A landscape with many valleys, sampled at points; each row gives a point and its height.
From any point a ball takes the steepest step (drop divided by distance) to one of its 2 nearest points. It stops when none of these is lower. Distance is the straight distance between rows; heights are no part of it.
j10: [ 16  13 -20 -22  -1  14   1  -7  -9  27  -3  19   1 -19 -40 -17 -27   9
  10   0  -6   2  15]  height 600
j506: [ -8 -17  20   8  -1  -5  -4   9  11 -18   9 -34   0  37  25   2  32  -3
  -6   6   6  -6 -19]  height 419
j752: [-16 -21  16  31 -19 -34 -23 -24  -9  -2  -2  -6 -29  40  12   3 -16 -34
   3  14   9   7 -22]  height 685
j578: [ -4 -37  17  40  -7 -26  -8 -17   7   1   4  -8   7   4  16   8 -13  -2
 -14   5  43  -9 -24]  height 279
j358: [ 26  15  -8   1   9   6  10   9 -12  33  -1  16  -1 -43 -14 -23 -31  17
   5  -4   0   0   4]  height 628
j533: [  1  29 -13 -15   8  23  11   9 -13 -12  12  19  18 -23 -14  -5   4  -7
   5  -7 -21  11   9]  height 468
j833: [  8  27  11 -12 -31  -1  -2  -1   9 -12  -1 -19 -19   5   6  -1  25  -8
  -3 -22 -12  26   7]  height 611
j593: [  5   3   1  14 -18   3  -4  16  -1 -17  22 -16  24 -13   9   4  28   3
  -2   5   6  -4 -13]  height 670
j263: [ 29  14   6   4  18  -7   2  39   9  -6  -6 -12  -2 -15  10 -16   5  24
   6 -27 -27  32   7]  height 565
j234: [ -4  20 -11 -41   6  13  10  -9 -14   9 -21   6  -2 -12 -29   0 -28  -5
  -7  -6  -2  13  11]  height 576
j386: [ 27   4 -32  -1  29  17   5  16  21  -1  -2  28  20  -3 -18 -13   3   8
  15 -33 -35   6  31]  height 466
j523: [ -5 -20   9  -5 -17  -3 -27 -28   8   8 -11  19 -15  11 -32  18 -26  -2
   5 -13   6  -2  -2]  height 275
j608: [-24  13  11 -11 -15  -6  -8 -15   3 -14   6 -42 -24  27  20  -4  32 -23
  -3  13  -4  -2   1]  height 467
j804: [ -3 -23  11  33   9 -10  -6  -1   6  11   1   4   5  -1   1   9 -19  19
 -10   2  35  -5 -22]  height 240
j784: [-25   5  19 -21   2  27   0 -29 -20  -2  -8  10   3  16   2  10   2  -2
   7  29  10 -25 -11]  height 439
j125: [  3  25  -3   4  26  15  -6  28   5 -38  29   8  16  -6 -18   3  23  -8
   1 -27 -34  20  14]  height 416
j796: [-14  -1  22  -8  -6  -7 -16  -4  16 -11   4 -57 -15  46  21  -9  30 -15
  -7  -3  -4   0 -11]  height 444
j302: [ -5  -9   6  11  19 -11   8  27   6 -19   8 -37  13  40  21  -1  28  15
  -2  18   2  -3 -24]  height 445
j19: [-21  10  10 -19 -24  -2 -28  -5 -18 -12   1 -28 -36  28 -26  12  -1 -35
 -25  42   6 -13  -3]  height 773
j669: [-27  20   7 -32  -7  19  -4 -25 -19 -17   0  12   4   9 -13  11  11 -10
   4  19 -12  -5  -2]  height 411
j460: [ 11  -4  -7  16 -13 -44  -4  19   5   1  -2 -27 -20  39  -9  -5  -6  -4
   4 -14 -17  39 -23]  height 575
j690: [-21 -17   9  28  -4 -15  17 -19   3  -2 -15  14  -9  17  36  14   6   3
   9   9  10   4  -6]  height 545
j453: [  9  14  -3 -30 -20  22 -12   4   6  -9   9 -10  22 -20 -24   5  12   6
 -10 -20  12   0   9]  height 646
j505: [ 25  13 -23 -16  25  19  20  22  10  21   8  33   1 -35  -8  -7   2   2
  -3 -14 -10 -19  47]  height 877
j662: [ 21 -12  -9  31  -2 -34  17  27 -12   5 -11   8  -4 -23  32  -8  -1  36
  16  -9 -10  24   5]  height 483
j107: [ 16  11 -20   6  -6 -16  23  -7   7  36  -6  34 -10 -18   4 -14  -6  18
  11  -8  -2 -12  35]  height 513
j312: [-16 -10  20   7 -17 -17 -19 -38 -16   8 -14  -1 -29  25  10   4 -19 -22
   7   8   3  11 -13]  height 693
j198: [  6  11 -11 -19  35  38  25  22  -2   6  -3   2   4 -49  -4 -26 -17 -10
 -15 -15 -12   0  10]  height 856
j350: [ 10 -12  32   8 -13  11 -32  -6  16   5  18   1  -2   4  11   7  21  11
  11 -23  -6 -10  -1]  height 364
j401: [-25 -11   5 -10 -28   0  -5 -36 -16  -9  -5  24  -2 -22 -10  25 -10 -24
 -18  17  35 -11  -4]  height 796
j717: [  1 -18  18   3   1  -9   6 -28   5  41 -12   1 -24  12  22 -10 -14  24
  16   2  14 -22   5]  height 434
j130: [-19  16   9 -42 -42  12 -25 -11 -19 -24  32  -7  -7  -5 -25  11  28 -35
 -17  11   0   5  16]  height 353
j410: [  1  10  21 -23  23  12 -13  14  27   1  -9 -11 -13   9 -24  19   1  18
  -6 -28  -7   6   8]  height 637
j378: [  9 -26  26  16  -4   2 -31   4  19 -14  18 -23   7  29  12  10  24   8
   3  -9  -2 -11 -17]  height 393
j72: [-15 -18  25 -29 -15   8 -33 -44 -19  14 -18   7 -21  10 -20  -8 -19  -4
  -1   7   3 -30   0]  height 337
j127: [ -3   3   4   0  13 -15 -16  16  15  -9   7 -33  -2  56 -23   5   4  -4
   4   5 -16  10 -26]  height 530
j71: [-31  17   6 -37 -17  12  -8 -12 -23 -24  16   0  -1  -1 -22  18  13 -28
 -22  26   2  -8  -7]  height 384
j775: [ 24  -6  -4  26   2 -32 -14  34   8  -7   5  -6 -11  15  -6  -1  -5   9
   6 -21 -29  37 -10]  height 594
j782: [ 17 -18 -17  35  52  -5  21  18  -8  23   6  30   0 -23   9 -23 -27  17
  15   2 -19 -12  12]  height 269
j93: [-17 -22   3  35 -16 -20 -14 -12   1 -11  12 -14 -16  44  16   5  13 -35
   8  19  -1   3 -20]  height 675
j868: [ -7  38  19   3   7  14  10  25 -18  -3  10  20 -13 -17   7  16   8 -16
  -2   2 -31  19   3]  height 230
j698: [  9 -16 -18  22 -11 -32  20   6  -2 -11 -13 -17  15   2  28  -7   2  21
   1  -3   8  19 -18]  height 542
j490: [-14 -35  13  25  11 -27  14  -7   1   4 -13  -4  -2  38  33   5  -1  10
   5   9  29   3 -18]  height 527
j304: [-13  -8  10 -15 -23  -2  10 -28  -7  -6 -24 -23 -10 -11  24   3   3 -26
 -15   8  43  -4  -7]  height 725
j564: [  3 -18   2  12 -17 -41  -2  14  10   1  -3 -37 -23  45   5   1  -3 -12
 -13  -2   8  22 -23]  height 557
j151: [ -5  16 -24  28   6  -1  -3  37   0 -32  35   3   3  -1 -19  20  18 -26
 -10  15 -33  14  -2]  height 414
j184: [ 20  -3 -34  24  18   1  16   2  -2   5   8  32  23 -14   4 -14   3  23
  25  10 -17 -15  17]  height 708
j433: [  8  -8 -16  20  21 -23  19  12  -3  19  -9 -12  17 -12  -5 -23 -40  20
  -4   5  20   8 -25]  height 654
j414: [  9 -18 -23  21  20 -28  19  -9   7  40  -4   0  18  -4  -2 -24 -33  38
   2  13  23 -15  -6]  height 678
j133: [  3 -19   9 -14 -24   4 -38 -35  -8   5  -8   1  -4   7 -26  -1 -19  -6
  -2  -7  10 -15 -11]  height 303
j23: [  1   2  -6  12  14  -2 -11   7  16 -13   5  -5  19  37 -23   6  -4   7
  13  -1 -23  12 -18]  height 512
j764: [-16  29 -10 -11  11   8  -7  40  -4 -22  23 -15  -8  -9 -33  15  -4 -37
 -32  19 -11   4  -4]  height 441
j786: [  0  -3  -6  16   8   4  15  -9 -13  20   6   9  24  -8   4 -14  -7  33
  13  29  13 -30 -16]  height 743
j580: [-12 -11  16   2  -8  -1   5  -4  20 -11 -17 -22 -11   6  32  19  10 -19
 -14  -1  32   6  -4]  height 736
j222: [  1   1  -4  -9   3   8  16 -24  -6  31 -13  -4  11 -13   4 -10 -17  26
  10  22  22 -26  -8]  height 759
j558: [ -9 -32  -1  33 -13 -18 -11 -20  11  -9  -2 -21  11  11  24  -2   8 -26
  -8   5  32  -8 -21]  height 311
j611: [ 14  18 -18  11  -8  -1  11   9  -4   0  -1   7  17 -17  -9  -9  -8   3
  10  -2 -12  18  -2]  height 431
j75: [ -5  21   5 -12 -17   8 -14  13 -28  -7  23  21   2 -28 -36  23 -21 -23
 -15  18   3   8  -6]  height 312
j809: [-11  16  -8  11  15 -16   1  50   5  -9  16 -36 -16  24 -11   3  -1 -13
 -17  21 -17  13 -16]  height 566
j902: [ 22  25  -8 -11   7  10   9  34   4  -6   3  -9  13 -41  -8  -5   0  -3
 -19 -27   0  18   2]  height 835
j936: [ 45  -1 -45  16   3 -13  18  19   4  10  -4  20  11 -35   3 -32  -3  26
  14 -22 -12   6  38]  height 442
j467: [-14  -3  13  -9 -20   2 -32 -34  -8  -1 -10 -18  -4  17  27 -27   7 -49
  17  -6 -12  -4   0]  height 650
j773: [-10   0  23 -34 -39  14 -37 -16  -6 -22  34   5  -7  -5 -16  11  23 -44
 -11 -16  -3   3  16]  height 328
j709: [-14  13 -12   3   5  -9  18   9 -10 -13   4 -33  14  26   1   1   4  -8
   0  40   4  -1 -31]  height 251
j180: [ 39  -6 -38  26  -2 -34  12   0  17  23  -2  29  -2 -18   9 -22   1  30
  16 -20  -4  -4  37]  height 477
j653: [ 15  -9 -11  13  15 -12   7  42   7 -18   8 -32  25   7  11  -2  15  19
 -12  17   3   3 -29]  height 476
j116: [  3  10  21 -12  -6  23 -23   2  11 -14  16   5   3  -5   1  17  28  19
   3 -23  -9   1  10]  height 331
j25: [ 10 -10 -17  27  24   3   8  11  -8  11  14  15  34  -7   3 -11  -8  34
  19  20 -10 -21 -18]  height 727
j217: [-12  31 -12 -19  27  19  18  15  -3 -22  -2  -9  15  -3  -8   1   9  -5
  -1  -3 -24  13  -1]  height 495
j421: [ -4  11   2  -6  -9   8 -14   7  -6 -11  14  28   0 -10 -28  29 -10 -12
  -6 -10  -5  14   1]  height 277
j211: [ 11  14 -17 -13  34   8  23   7  10  20 -23   8  -8  -4  -5 -22 -17  13
  10 -14 -25  10  18]  height 531
j357: [ -5  24  -2  14  -2   2   9   9 -35  -1  13  25  10 -30 -22   5 -25 -16
  -4  27  -5  13 -22]  height 357
j78: [ -6  27  19 -14  -4  15 -12  12   4 -26  28   3   3  -8 -16  27  36  -6
 -11 -15  -6   4  14]  height 363
j86: [ 17   6  -7  -3  49  30  11  26   8 -25   7   1  -2 -20  -2 -31   3   2
  -6 -33 -43  15  28]  height 470
j335: [  5  17 -21   2 -15   2  21  12  -7  -9  10   1  24 -45  -6   5  -5 -10
 -21   2  23   8 -10]  height 817
j701: [ 12  -6 -13  18 -35  -3   8 -20   0   8   4 -15  28 -25  12 -23  -4  14
  10   4  20 -14  -9]  height 700
j35: [-13  22 -11   6 -15  -7  10  18  -7 -13  21 -36  -2  26   3 -12  23 -11
   0  50 -11  -6 -15]  height 304
j117: [ -2  -5  10  20   4 -10  19   3  -3   8 -10  13  -5   0  42   5   8  28
   8   9   5   0  -2]  height 521
j931: [ 13   5   3  20  16 -14  24  27  -7  11 -18  17  -7 -33  33 -10 -12  19
  10  -2 -13  14  14]  height 438
j507: [-11   3  13 -45 -13   9 -21 -12 -19  -7  -9  15  -9 -11 -46  17 -13  -7
 -18   2  -1  -2  -2]  height 618
j768: [ 21  14   7  13  -4   0  10  21  -8   7  -2  30 -11 -30  20   3   3  14
  11 -18 -13  17  22]  height 388
j247: [-21 -15   5  16 -10  -2 -26 -16   2 -22  14 -25  -4  43  24 -10  26 -55
   5  18 -12 -10 -11]  height 666
j965: [-12 -25 -11  -9 -13   6 -21 -29  28 -13  -8  12  14  12 -16  19   5 -10
 -11 -21  16  -8   5]  height 665
j208: [ -4 -33  -1  -5  -5   5 -15 -37  25  20   0  29 -10   7   0  17  -1  -3
   7  -7  19 -44  22]  height 394
j546: [ 11   9   6   3   2 -10   3  22   3   7  -7 -28   4  16  -1  -9 -15  16
   1   1   4  15 -23]  height 729
j700: [ -2 -11  -7  24  45  -2  16  17  -5   6  -7  21   7  -7  -7   6 -40   2
  -5   1   2   5 -14]  height 93
j273: [-27 -13  15 -20 -27 -12 -18 -31 -32  -7  -9   4 -20 -15 -19  13 -22 -31
 -25  20  29  -8  -8]  height 789
j607: [ -3   6 -24  31 -24 -17   7  26  -8 -18  29 -29   7  23   7  -7  29  -9
  -3  39 -17   0 -10]  height 346
j306: [ -6   7  14 -22 -37   7 -12 -36 -14   3 -10  -6 -17  13  11 -21   3 -17
  18  -8  -8  11   3]  height 638
j997: [  5  17   4  29   5  -1   3  31 -15 -16  19  33  -5 -11  11  15   8  -4
  15   7 -35  26   1]  height 295
j331: [ 15   6  -9   0  43  21  14  22   3   1  -8   3  -8 -11   0 -37 -12   3
   9 -21 -42  16   9]  height 500
j431: [ 10   6  12  32   6   5  -2  27 -11   3   6  40 -11 -17  10  13   0  22
  17 -16 -23  19   8]  height 347
j343: [ 23 -20   0  34 -23 -32   2   7  -8   4   4  -9   2 -11  29 -11   4  23
  14  -4   5  17  -9]  height 517
j476: [ -8 -17  22   3   4 -14   2 -12  -5   1 -18 -25  -4  28  -2   8 -16  -2
 -11  17  40  -1 -28]  height 489
j929: [-23 -27  -7  15 -11 -13  -8 -37   5 -11 -13 -24  10  30  19  -7   2 -44
   2  10  29  -1 -10]  height 325
j181: [  4   7 -18 -25 -23  10   2 -22 -14  11  15  50  11 -22 -25   3  -8   1
   5  -7   8  -1  28]  height 668
j459: [-20 -12  23  -6   5  13  -6 -17 -13  -4 -14  -5   1   9  -2  18  -8  -6
 -10  26  32 -24 -18]  height 463
j18: [-16 -20   6  18   8 -16   1 -41  -5  17 -27  16 -10  29  -8   9 -28   7
   7   9  23  -5  -6]  height 609
j284: [ -7  16  18 -10 -15  -3 -26   7 -15 -10  10 -12 -23  17 -38  15 -15 -18
 -17  25  -2  -3 -18]  height 764
j59: [  7 -18  11   6   4  -9   9 -15  22  40  -7  13 -21   6  22   3   5  30
   9   0  11 -32  24]  height 450
j710: [ 15 -16 -13  17 -13 -10   7 -13  12  17  -6  -5   9 -10   5 -13  -3  26
  14 -10  11 -15   7]  height 699
j289: [ -5   7 -30  38  -4 -20   5  38  -3 -25  24 -10   0   2   0   7  15 -13
 -12  32 -13   6 -12]  height 383
j42: [ 27  12  -9  -9   6  14  11  14   1  23   2   1  20 -40 -14 -20 -21  18
  -8  -1  13 -17  -1]  height 651
j826: [ -6   9   9 -15  31  23  15  14  19   2  -4   8  16  -8  16  16  19  30
   1  -4   9 -17  10]  height 902
j52: [-16 -16  16 -48 -29  13 -15 -36  -6   6 -16   3 -12 -15   4   1   3 -20
  -9  -3  21 -15  11]  height 584
j883: [ 19  -7 -30  21  27 -18  27  11   3  10 -15  -3  19 -34   2 -24 -25  15
  -2  -8   2   4  -1]  height 631
j905: [ -5  12  26 -10 -11  -5 -33   5  -5  -4  22 -35 -28  30 -20   9  -1  -8
  -5  15 -11  -3 -19]  height 755
j376: [ -9  -9   0  -7 -11  11   2 -31  20   0 -15   1   1   9  22   2  22  -1
  10 -14   1  -5  15]  height 553
j747: [  2  -2  -9   9 -18  -1   1 -12  -9   4  12  16  15 -39  -9  12  -9   0
  -9   0  27  -2  -3]  height 808
j980: [ 10 -27  -5  33  23 -30   6  -1  15  43  11  12   5  -4   2  -8 -18  50
   6   9  19 -28   1]  height 697
j512: [  1  19  12 -17 -45   5 -21 -28  -6  -8   7 -10 -15   5   5 -13  25 -24
   8 -21 -13  19  14]  height 624
j371: [-13  -3  17  -8 -36   6 -40 -17  -2 -16  18  -8 -15   2   4   5  18 -53
  -6  -4  -4  -7   6]  height 301
j131: [ -5  23   6   1  14 -13 -17  42   6  -9  23 -43 -23  45 -22   0   3  -3
 -11  11 -23  15 -12]  height 549
j173: [-27  14  12 -11   6   0  13 -12  -8 -18 -27 -13 -16  38   2  21   3 -22
  -7  17   4  11 -12]  height 505
j553: [-10   5  20 -47 -17  21  -8 -21 -11  10  -1  21  -8 -16 -17   9   0   4
  -9  -5   6 -10  15]  height 602
j288: [ -8  16 -10 -28  22   8  20  -1   6  16 -33   2 -12   0 -14  -6 -22   1
   0 -14 -12  15  11]  height 556
j941: [-18 -11  14   4  24   5  13 -18  -3   6 -23  26 -14  29   0  30 -14  10
   4  20  15  -6  -1]  height 592
j136: [-15   9   2  -8  22   9  21 -14  -3  20 -23  29 -14  11   2  13 -18  16
  11  12  -1  -7  14]  height 573
j21: [-18  33   0 -41   4  11  -9  12 -15 -23  14  -4  -2  -6 -38  16   2 -29
 -21  13 -15   9   1]  height 412
j881: [  9   0 -15   6  30   8   4  12  16  -4  -4  10  21  17 -13  -4  -1  14
  15 -17 -27   8   1]  height 492
j452: [ -6  -6   6  21 -18 -33   3   8   7  -9  -6 -17 -28  30   5  17  -4 -25
 -16   8  11  26 -12]  height 541
j238: [-10  -1   1  -2   3  -8  16  -5 -16  11  -5 -27  10  35  10 -18  -7  14
  11  30  11  -2 -40]  height 179
j920: [ -7  26  22  -5   5   6  13   8 -15   6  -9   7 -20   2  19  18   0   6
   6  12 -12  15  -8]  height 298
j694: [  5  -1   6  16  22  -9  30  16   0  25 -15  11  -4 -19  30  -5  -5  40
   6   5  -2  -6   4]  height 485
j552: [ 18   1 -35  20  -2   9   9  -5  -4   5  14  49  24 -17 -12  -1   6  15
  15   4  -6 -14  30]  height 694
j549: [ 11   7 -32  -2  -4  11  16   0  -8   4  11  57  21 -39 -20  -7  -8  -3
   4  -1   0   1  31]  height 681
j36: [-11 -34  23  16   6 -16   0   0  -9   0  -2 -20   1  45  15   1  -3  -4
  -6  22  38  -9 -34]  height 508
j464: [ 19  11  -9 -15  10  27   0  14  19  17   1 -10  23 -16 -20 -10  -1  28
   1  -5   4 -18   2]  height 671
j656: [  2  -4  32   0 -19   5  -6 -19  -4  28  -5   0 -13  -1  17 -14  -7  23
  20   5   4 -13  -2]  height 396
j220: [-19 -22  -7  -9 -12  -3  -6 -40   2 -19 -20 -15   4  32  -2  13  -4 -29
  -2   8  16  -1 -12]  height 300
j880: [-16 -14   2  16 -28  -6  -2 -28  -9   8  10  30   4 -28   3  18 -11  -5
  -8  -3  31  -9   4]  height 802
j955: [-10  21 -20  -6  15  10  23  -2  11 -26 -12 -11  25  13   8   8  24   2
   7   0 -12   3   1]  height 519
j598: [-11 -17  24  -2 -29  -7 -15 -34  -7  12 -18 -16 -14 -14  29  -9 -11 -41
  -5  -4  29 -10  -3]  height 714
j780: [  9   3  -4 -10 -23  16  -5 -30  -8  23  13  44  -2 -10 -18  -7  -4   8
  16  -4   0 -17  25]  height 657
j575: [ 27 -22   3  18  30 -15   2  50   3  -7  -4  -7   3 -17  23 -13  -2  23
  -1 -19 -19  25 -10]  height 536
j600: [ 36 -11 -26  21  43   3  33  15   1  28  -1  29  -9 -26  -4 -41 -29   5
   6 -12 -29 -10  28]  height 348
j500: [ -4  -3  -4  -4 -14  -9   9 -23  -6   9 -14 -24   7  24  14 -20   1   6
  18  11   0   8 -21]  height 97
j680: [  4  -7  21 -13   8  -5   2   6  16  13 -15 -25  -1  29  16  -2   1  28
   3 -10  12   3 -15]  height 715
j231: [-20 -12  34  -8 -21  -6 -24 -41 -18   4 -25  -2 -37   7  21  -1  -9 -37
  -4   4   8  -2  -2]  height 703
j197: [ 14 -33 -18  22  27 -23  13  29  14   5 -11  -7  20   1  22  -3  -1  39
   2  -5  10  -6  -2]  height 585
j916: [ 14  -2  -3  -2  26  11  12  20  24  10   0  16   5 -12  15  11  24  35
   3 -11  -4 -23  23]  height 895
j243: [-20 -12  -1 -37  -5  11 -14 -30  17 -10 -25   2  -6  15 -23  23   4 -11
 -10 -25  11  -3   9]  height 660
j364: [ -5 -19   8  -2   8  16   7 -23  21  20   3  22  -9  11  19  16  12  22
  10   4  16 -34  18]  height 420
j897: [ -9 -12   6 -28 -13  10   2 -36   7  16 -23  -3  -4  -4   7  -1   3  -4
   1  -5  23 -21  15]  height 570
j562: [ -8 -16   2  -7 -32   7 -20 -27   3  -9   6  -5   7 -15  22  -2  24 -42
   1 -17   7  -1   7]  height 270
j677: [ 13 -11   2  14 -28  11  -3  -5   0  -9  20 -14  31 -24  29 -13  25   5
  -1   4  18 -20  -8]  height 684
j416: [ -3   9   7 -39 -17  10 -21   1  -9  -9   5 -15   4 -14 -40   9 -11 -13
 -23  -7  17  -4  -3]  height 632
j900: [  2  24  16 -43 -24  27  -6 -15 -13  11   8  22  -7 -15  -1  -7  13  11
  12 -10  -6   4  31]  height 622
j297: [ 21  12 -23 -10  11  14  22  11  16  11   9  30  12 -28   9   4  25  21
   7 -11  -3 -21  44]  height 886
j202: [ -2   8 -10 -14 -11  17  -1   2   6 -25  14  -7  30  -5 -11  11  19 -11
  -7  -3  11  -2  -8]  height 658
j788: [ -4 -12 -15   4 -28   4  -8 -31   7 -25   6 -22  20  13  13 -15  31 -31
   9 -10  -2   4  -3]  height 235
j491: [ -8  -4  -7   5  -1   3   4 -11  19 -16  -4 -10  13  24  18   8  31   7
  13  -8  -8   4   5]  height 538
j139: [-24  -5   5 -16 -29 -13 -18 -19 -27 -18  -5  -8 -26   9 -21   9  -7 -43
 -23  32  21 -15 -13]  height 782
j534: [-14  -5 -24 -11 -22   0   1 -33   6 -25   0 -24  18  22  -7  -4  14 -29
   1  10   3   1 -12]  height 268
j858: [  7 -35 -12  23   5 -23  12   8   2  -6   1 -11  26   3  35  -7  13  37
   3   6  15  -9 -14]  height 567
j196: [ 21 -27 -31  29  35 -23  24  26   2   2  -9   2  22 -22  19 -27  -8  31
   8   2  -1   2   1]  height 608
j100: [-12  35  11 -15  16  11  -7  17   2 -35  29   3   9  -4  -6  11  35   1
  -5 -30 -28  18  26]  height 391
j85: [-23 -15  15   7  -4   5 -36 -22   1 -10  -2 -17   1  19  37 -11  16 -58
   8   0  -5  -7   0]  height 659
j778: [ -2  17  -2  12   4  -7  -6  39   1 -25  25   3  -9 -12 -15  20   2 -30
 -16   6 -17  16  -6]  height 437
j318: [ 15  25  16 -10  -8  -3   4  16  11  -2  -4 -20  -9 -11   9  -3  17  16
  -5 -32 -10  20  11]  height 591
j864: [  6   5   1 -26   4   7  -5 -14  19  10 -19 -31   7  24  -6 -12   2  29
  14 -15  -1  -1  -2]  height 701
j436: [  0 -17  -5  25  53   5  24  23   1  13  -3  30   4 -20  10  -3 -27  16
   2   9 -11 -13  -4]  height 184
j602: [  3  22  -6  13   2  -3   5   9 -21  -3   9   1   8  -2 -13  -1 -10  -7
   8  17 -10   7 -20]  height 397
j40: [ 19 -15  -9  22  34  -8   4  52   1 -13   4 -18  18 -13   4 -12  -8  12
 -11  -6 -15   1 -21]  height 509
j594: [ 48 -12 -35  20  31  -6  18  26   4   9   3  27  -2 -42   3 -38 -13  10
   8 -20 -23  -4  34]  height 400
j577: [-10   6  32  -5 -10   2  -5  -7 -15  18 -12  -3 -21   3  13   5 -11  14
   7  14  12   0 -14]  height 354
j169: [ 16  17 -12 -18  19  15  25  26  -3  10 -12 -13   1 -42  -2 -17 -22  -3
 -16 -18  -4  17   3]  height 846
j283: [ 14  11 -14   3  30  23  -6  25  11 -25   9  21  12 -11 -23  -7   3 -10
  -2 -35 -36  24  19]  height 440
j209: [-19  12   1   4  -2 -16  10   9   0  -6  -9  -9 -18  23  -4  24   1 -18
 -13  18   3  17  -8]  height 523
j158: [ 14  25 -11  -3  -4   5   6  32  -8 -17  13 -18  18 -42 -13   0   3 -15
 -24   6   4  10  -8]  height 826
j597: [ -8   1  19 -37   7  14 -17 -16  17  -3 -19  -9 -11  17 -19  21  -2  13
  -7 -20   9  -4   7]  height 649
j703: [ -3   8 -13  -5  17   1  28  -2   7  25 -10  45 -18 -13  -1  14  -2  16
  14  -2 -14  -8  31]  height 546
j831: [ 16  -4 -10 -11  -2  10   0  -8  18  17  -3  -6  16   5  -4 -11   0  28
   7 -12   3 -18   9]  height 686
j92: [ 20   0  -5  20  -3 -11 -16  29  17 -12   5   3   3  -4 -16  14  -4  -1
  -5 -28 -15  26  -4]  height 610
j943: [-31   8  19 -18 -19  -5  -6 -18  -8 -18 -16 -23 -32  38  10  12  18 -35
  -7  17   3   3   1]  height 486
j317: [  0  -2   0   8 -12   1  -9  -2   9  13  -4  26 -10  -5 -15  19 -15   9
   5 -20   4   9   9]  height 236
j227: [ 12   7  30  -7 -11  -1 -15  15  -4   6   9 -37 -14  21 -14  -5  -5  10
  -7  10  -2   2 -23]  height 744
j245: [-20 -18  13 -14  -5  14 -24 -45  -5  20  -5  33 -16   7  -7   7  -8  -5
  12   7   7 -37  16]  height 370
j189: [-20   5   0 -17  12  26  17  -4   9   0 -12  15  14  -7   5  24  14  13
  -6   8  21 -19  11]  height 909
j511: [  3 -11   6  17  16 -10   3   9   7  16  -5  17  -2   4   0  14 -25  18
   7  -1  -2   7 -12]  height 177
j762: [ 21  17 -23 -25  27  32  32  15   0   8   7  19   7 -43  -5 -30  -3  -6
  -7 -19 -14  -3  34]  height 867
j260: [  9  18   1 -29 -17  28  -9 -24 -10  20   6  20  -3   3  -8 -22   6  22
  22  -5 -11  -8  23]  height 639
j613: [ 11   0   4   3  26  10 -13  30  21  -5   2   1  -3  -9 -15  18 -10  11
 -11 -27 -11  17  -2]  height 623

Where does a ball stop that starts at each point below?
j18 => j700
j778 => j500
j786 => j553
j701 => j553
j826 => j116
j464 => j116
j401 => j116
j131 => j116
